A landscape with many valleys, sampled at points; each row gives a point and its height.
From any point a ball rolls to the lowest of the 2 points nearest to it. It stops when none of these is lower. Distance is the straight distance between rows; heights are no part of it.
J_851 h=3.63: [170 143 112 126 160 127 145 134 110 152 118 113 124 160 173 137 142 136
 106 105 122 153 101 120 100]
J_652 h=2.26: [132  84 127  98 163 161 132 127 122 128 109 182 107 145 126 106 168  92
 169 107 121 141 123 158 140]
J_675 h=1.77: [127 110 125 131 136 110 139 120 151 115 120 106 133 169 175 108 150  95
 161 172 128 161  85 139 111]
J_786 h=1.54: [ 96 112 164 189 182  71 104 168 142 100 123 120 118 158  53 156  95 180
 119 136  78 136  86 119 196]
J_67 h=4.98: [104 116 124  89 137  79 138  80 148 137 129  98 136 143 135 130 176  91
 163 201 146 150 114 161  20]
J_141 h=4.14: [160 119 121 180 157 124 118 118 149 131 171 123 126 137 106 116 117 136
 141 105  72  92 101 120 133]
J_37 h=3.17: [134 166 128 104  68 116 158 170 111 114 143 144 145 133 132 123  92 111
 118 105 176  73 219  88  89]
J_357 h=5.61: [118 109 152  59 192 176 127  97  91 115  87 109 139  82 166 115 151  67
 142 167 142 130 159 197  61]
J_861 h=3.67: [113 151 132 162 112  91 135 146 171 133 148 155 127 160  91 120  91 182
 105 126 135  62  95  92 105]
J_125 h=1.50: [117 125 137 154 130 107 149 144 133 117  97 144 137 156 152 138 121 136
 140 127 113 177  56 131 153]
J_568 h=3.96: [112 145 141 224 154 105 110 130 155 128 156 134 119 142 104 113  85 179
 138 136  88  89  98 106 138]
J_223 h=1.78: [ 85 127 132 174 122 107 108 142 127 107 111 154 129  80  58 174 104 183
 126 118  74 123  99  90 185]
J_533 h=2.86: [127 167 119 150 115 124 173 141  84 154 121 132 124 108 133 145 140 168
 101 150 184 150  86  82 129]
J_900 h=1.33: [133 104  93 145 120 183 140 112 149 124 151 104 138 144 152 118 132  93
 120 135 125 137 144 151 178]
J_95 h=0.74: [104 117 103 180 154 136 176 160 152 119 140 167 140 137  56 134 124 124
 123 123 119 126  67  97 186]
J_63 h=2.04: [148 122 138 137 123  76 131 146 180 126 135 100 136 156 153 149 142 108
 115 167 152 155  66 111 102]
J_109 h=4.63: [167 131 143 156 164 102 117 133  76 149 113 112 117 176 110 157 101 210
  98  64  96 140 103 134 118]
J_260 h=5.59: [ 97 124 150 117 127 155 134  93  87 128  95 140 138  96 168  90 124 110
 166 130 114 192 162 219  72]
J_663 h=3.00: [148 145 135 125 100 109  72 128 141 139 171 102 141 113 127 118 111 142
  99 144 152  90 185 100 157]
J_293 h=2.06: [132 153 145 134 111  89  98 147 117 134 154 161 151 121 105 110 114 148
 128 134 173 102 160  85 156]
J_985 h=5.46: [138  76 122  85 168 165 136  71 117 100  93 106 125 136 138  93 158  65
 160 183 146 131 119 179  89]
J_18 h=0.79: [ 92 152  79 153 147 172 139 141 125 146 128 155 123 128 134 132 143  96
 143 127 103 161 159 145 194]
J_117 h=2.20: [130 159 112 146  88 151 109 112 136 141 149 120 151 100 132 104 120 115
 103 136 135 113 159 135 181]
J_169 h=2.44: [117 159 136 157  95 108 161 152 125 117 131 130 147 101 134 147 105 149
 106 178 209 123 102  53 133]
J_273 h=3.72: [127 150 116  96  80 146 123 101 181 139 139 104 133 109 153 126 151  50
 112 143 165  99 169 137  52]
J_852 h=0.53: [124 129 100 177 144 121 149 141 170 124 163 117 152 143  74 100 111 131
  89 142 127 107  60  85 176]
J_278 h=6.21: [116 118 118 178 106 157 133 143 108 111 140 139 115 126 103 182  91 177
 110 107 103 140 163 123 181]
J_23 h=4.82: [106 146 127 139  73 136 170 166  94 112 136 163 167 109 138 122 104 106
 158 151 179 112 195 105 131]
J_839 h=0.19: [123 135  67 186 136 162 168 106 131 144 141 116 172 101  98 108 141 103
  93 139 127 119  76 108 164]
J_337 h=2.54: [103 191  94 151 162 166 157 133  74 178 104 159  95  95  94 146 128 200
  97  87 133 122 143  98 161]
J_615 h=3.38: [164  86 134  57 112 125 132 120 142 134 138 116  93 144 137 126 177  91
 149 145 163 127 122 129 103]
J_856 h=5.58: [131 139 125 149  90 116 109 105 112 144 126 109 121 113  92 135 109 214
  57 106 137 122 120 108 144]
J_428 h=5.28: [129 122 100  65 174 129 140 109 124 173 133  96 152 123 160 122 195  61
 141 180 122 129 119 174  79]
J_539 h=4.07: [139 102 155 142 194  83  74 124 122 111 125 103  81 168 104 141 116 152
 179  90  52 118 115 129 167]
J_991 h=2.78: [124 174  89 141 132 151 155 138  98 185 135 161 117 143  95 139 129 203
  89  94 143  83 118  93 133]
J_566 h=4.40: [146 130 170 154 148 105 101 135  83 124 124 123  89 145 125 134  82 213
 123  77 108 167 150 135 139]
J_816 h=1.26: [138  92 150 141 153  98 129 145 179  89 102 126 136 174 153 125  98 149
 125 110 108 137  67 122 143]
J_392 h=1.07: [102 123 134  70 119 147 106 134 114 134 112 143 144 113 154 106 165 100
 128 117 104 167 159 174 175]
J_737 h=2.02: [ 83 111  99 126 120 107 150 106 133 134 124 125 180 130 159 121 149 104
 146 193 113 162  86 153 100]
J_650 h=0.38: [102 144 107 134 148 154 121 124 118 143 105 138 158 112 140 133 167  80
 141 110  72 176 138 195 172]
J_799 h=4.15: [124 136 131 155 171 104  69 119 104 139 131 141  99 160  79 133 117 176
 148  82  66 143 133 138 166]
J_330 h=4.77: [148 122 162  83 109 159 126 150 105 122 156 130  94 130 153 112 107 140
 127 104 180 100 224 125 144]
J_268 h=1.94: [107 148 146 192 114 127 135 133 139 100 105 117 128  90 149 135  79 171
 108 154 164 155  91  79 165]
J_89 h=2.07: [ 96 149 121 153 111 130 122 138 106 110  86 162 150  58 100 169 127 155
 114 108  96 165 104 103 169]
J_855 h=5.39: [144  89 116  46 157 117 123  95 137 133 138  64 115 118 136 139 200  46
 151 201 121 119 119 138  72]
J_542 h=2.27: [120 159  95 148  77 146 138 112 182 135 126 127 168 126 130 111 123  90
  97 138 161  88 137 117  82]
J_611 h=6.20: [122 142  83 118 104 154 174 137 111 168 181 123 164 118 130 146 176  86
 124 155 124  97 149 158 136]
J_765 h=2.57: [133 143 152 166 104  90 109 140 205 116 158 108 113 140 148 135 115 120
 121 158 159 101 121  82  94]
J_647 h=6.49: [140 115 144 164 115 149 118 136 106 110 157 116 112  98 157 167 116 134
 159 121  92 136 172 141 163]
J_671 h=6.05: [127 134 156  82 149 182 140 103  76 119  85 129  91 111 165  90 140  99
 165  88 108 180 158 222 104]
J_333 h=4.64: [ 98 130 118 102 104 108 137 110 157 128 145 135 154 124 148 110 147  71
 165 195 167 112 146 136  43]
J_305 h=1.22: [107 131 117 155 110 114 136 155 127 120 131 176 157 121  63 129 106 148
 128 126 166 119 122  87 191]
J_576 h=3.20: [119 151 105 112  88 120 149 162 142 157 140 160 139 135 113 141 117 175
  86 111 143  76 115  82 110]
J_738 h=1.00: [106 175  84 169  89 158 153  99 146 152 114 153 166 111  99  92 134 119
  89 132 166  97  95 111 111]
J_758 h=6.46: [155 125 164  82 127 145 139 143  61 146 112 127  96 122 172 109 138 131
 148  78 125 194 152 170 118]
J_245 h=1.47: [121 111 168 168 193  74 101 168 145  93 101 103 133 156 113 165  82 171
 105 114  69 130  71 114 144]
J_193 h=5.14: [114 124 119  67 185 113 144  83 120 156 129 119 164 122 129 124 172  99
 140 198 137 140 153 175  28]
J_960 h=6.84: [177  99 141 140 115 131 112 125 121 121 174 132 146  90 114 156 149  90
 145 117  91  93 155 149 143]
J_335 h=5.74: [117 117 124 137  89 155 167 156 106 137 159 167 156 139 124 139 140 106
 166 148 143 115 155 132 158]
J_19 h=5.23: [131 105 169 172 115  83 107 132  94 117 128 113 126 139  61 153  90 224
  79 115 131 113 110 119 119]
J_269 h=5.77: [163 113 148  63 135 162 113 105 106 107  96  79  99  80 190 128 160  73
 145 159 138 113 138 147  60]
J_27 h=5.19: [133 101 123  88 130 138 121  55 162 118 126  99 136 120  92  77 166  44
 157 180 166 109 128 174  54]
J_604 h=3.69: [116 101 153  97 130 150 112 143 129 112  83 172 123  92 164 108 101 135
 133  70  97 183 144 142 103]
J_608 h=4.01: [125 171  98 150 146 150 141 130  94 165 119 125  99 172 122 132 124 181
 117  85 103 174 151 135 190]
J_8 h=1.76: [126 118 141  42 137 164  98 116 135 131 118 152 119 121 150  81 173  82
 162 137 130 123 145 170 156]
J_158 h=3.26: [116 134 148 173  71 116 145 130 166 101 148 125 151 128 163 129 103 127
 159 176 152 112 112 121 129]
J_549 h=3.28: [157 147 109 135 126 135 154 146 118 161 128 122 130 128 164 140 144 128
  76 129 192 162 105  92  57]
J_233 h=0.92: [130 165 122  93  50  87 131 150 172 106 127 148 160 147 112 112 123  65
 114 126 167  76 194  90  99]
J_170 h=2.84: [148 132 122  43  90 101 115 154 163 136 169 133 130 158 106 131 152  71
 128 124 163  71 189  90 118]
J_716 h=3.73: [176  94 146  57 129 118  95 113 118 116 124  99  84 148 165 124 169 100
 164 143 122 137 106 129 161]
J_235 h=2.85: [141  68 127  70 117 141 148 120 112 132 150 155 144 136 112 136 174  80
 141 140 164 126 131 165 118]
J_954 h=1.38: [107 132 139 158 117 129 102 146 153  94 126 113 117 115 168 121  61 191
 111 138 132 134 145  92 136]
J_989 h=2.52: [ 94 140 139 138 124 133  91 145 132  97  85 166 132  77 133 153  94 146
 115  80  73 185 142 128 166]
J_700 h=2.36: [ 89 183  96 149 154 139 151 105  90 135  65 123  82  81 104 163 118 188
 117  97 116 156 100  78 189]
J_290 h=5.92: [147 127 102 156  82 142 139 115 112 139 139 124 135 120 113 167 133 177
  79  94  90 120 111 140 161]
J_739 h=4.91: [160  99 157 156 137  89  83 115 135 128 143 109 111 168  97 139 106 192
  94  84 108  97 108 127  93]
J_4 h=6.27: [157 124 171  76 103 161 123 143  93 135 141 154  85 109 155  95 121 127
 167  91 158 143 189 154 102]
J_910 h=4.81: [147 105 102 127 146 137 150  73 167 126 168 104 152 122  92  83 162  41
 133 146 127 103  94 167  58]
J_303 h=4.45: [161  97 106 141 155 144 156 119 154 130 164 123 141 129 116  99 146  67
 143 111 104  94  83 144 101]
J_522 h=1.61: [ 99 151 148 181 143  80 112 145 109 102  90 118 101 139  59 184 104 198
 118 118  84 173  93 106 220]
J_178 h=4.76: [121 106 143 112 127 137 125 124 133 117  82 157 148 105 182  94 115 109
 147 111 133 169 111 159  59]
J_795 h=3.70: [159 103 137  65 109 133 107 157 125 121 169 124 112 141 122 140 129 117
 138 130 174  57 209 102 142]
J_884 h=6.01: [164  98 150  85 127 159 102 132 130  94 115 103 116  86 195 145 123 107
 135 121 108 102 155 139 105]
J_942 h=2.08: [119 136 160 120 118  89  87 145 195 108 135  90  82 160 170 130  79 172
 117 153 157 116 132  86 105]
J_258 h=3.85: [134 138 112 139 169 149 136 125 122 152  99 137 104 185 154 114 126 135
 144  75  97 173 130 145 160]
J_418 h=3.99: [155 113 138 101 195 121 110 118 113 132  99 105  71 205 140 126 112 154
 160  80  85 130 134 134 160]

For each start below, name the point where the ball stops.
J_615 | J_650
J_141 | J_816
J_269 | J_816
J_260 | J_816
J_851 | J_954
J_700 | J_816
J_647 | J_258
J_109 | J_258

Call two points neighbours if one is among the 2 nearest of the other. Go from one point of each pair to the other, from neighbour to neighbour, staying as low as possible. Name the highest point that can't be avoided.
J_839 / J_650 | J_663
J_233 / J_650 | J_611
J_816 / J_954 | J_765
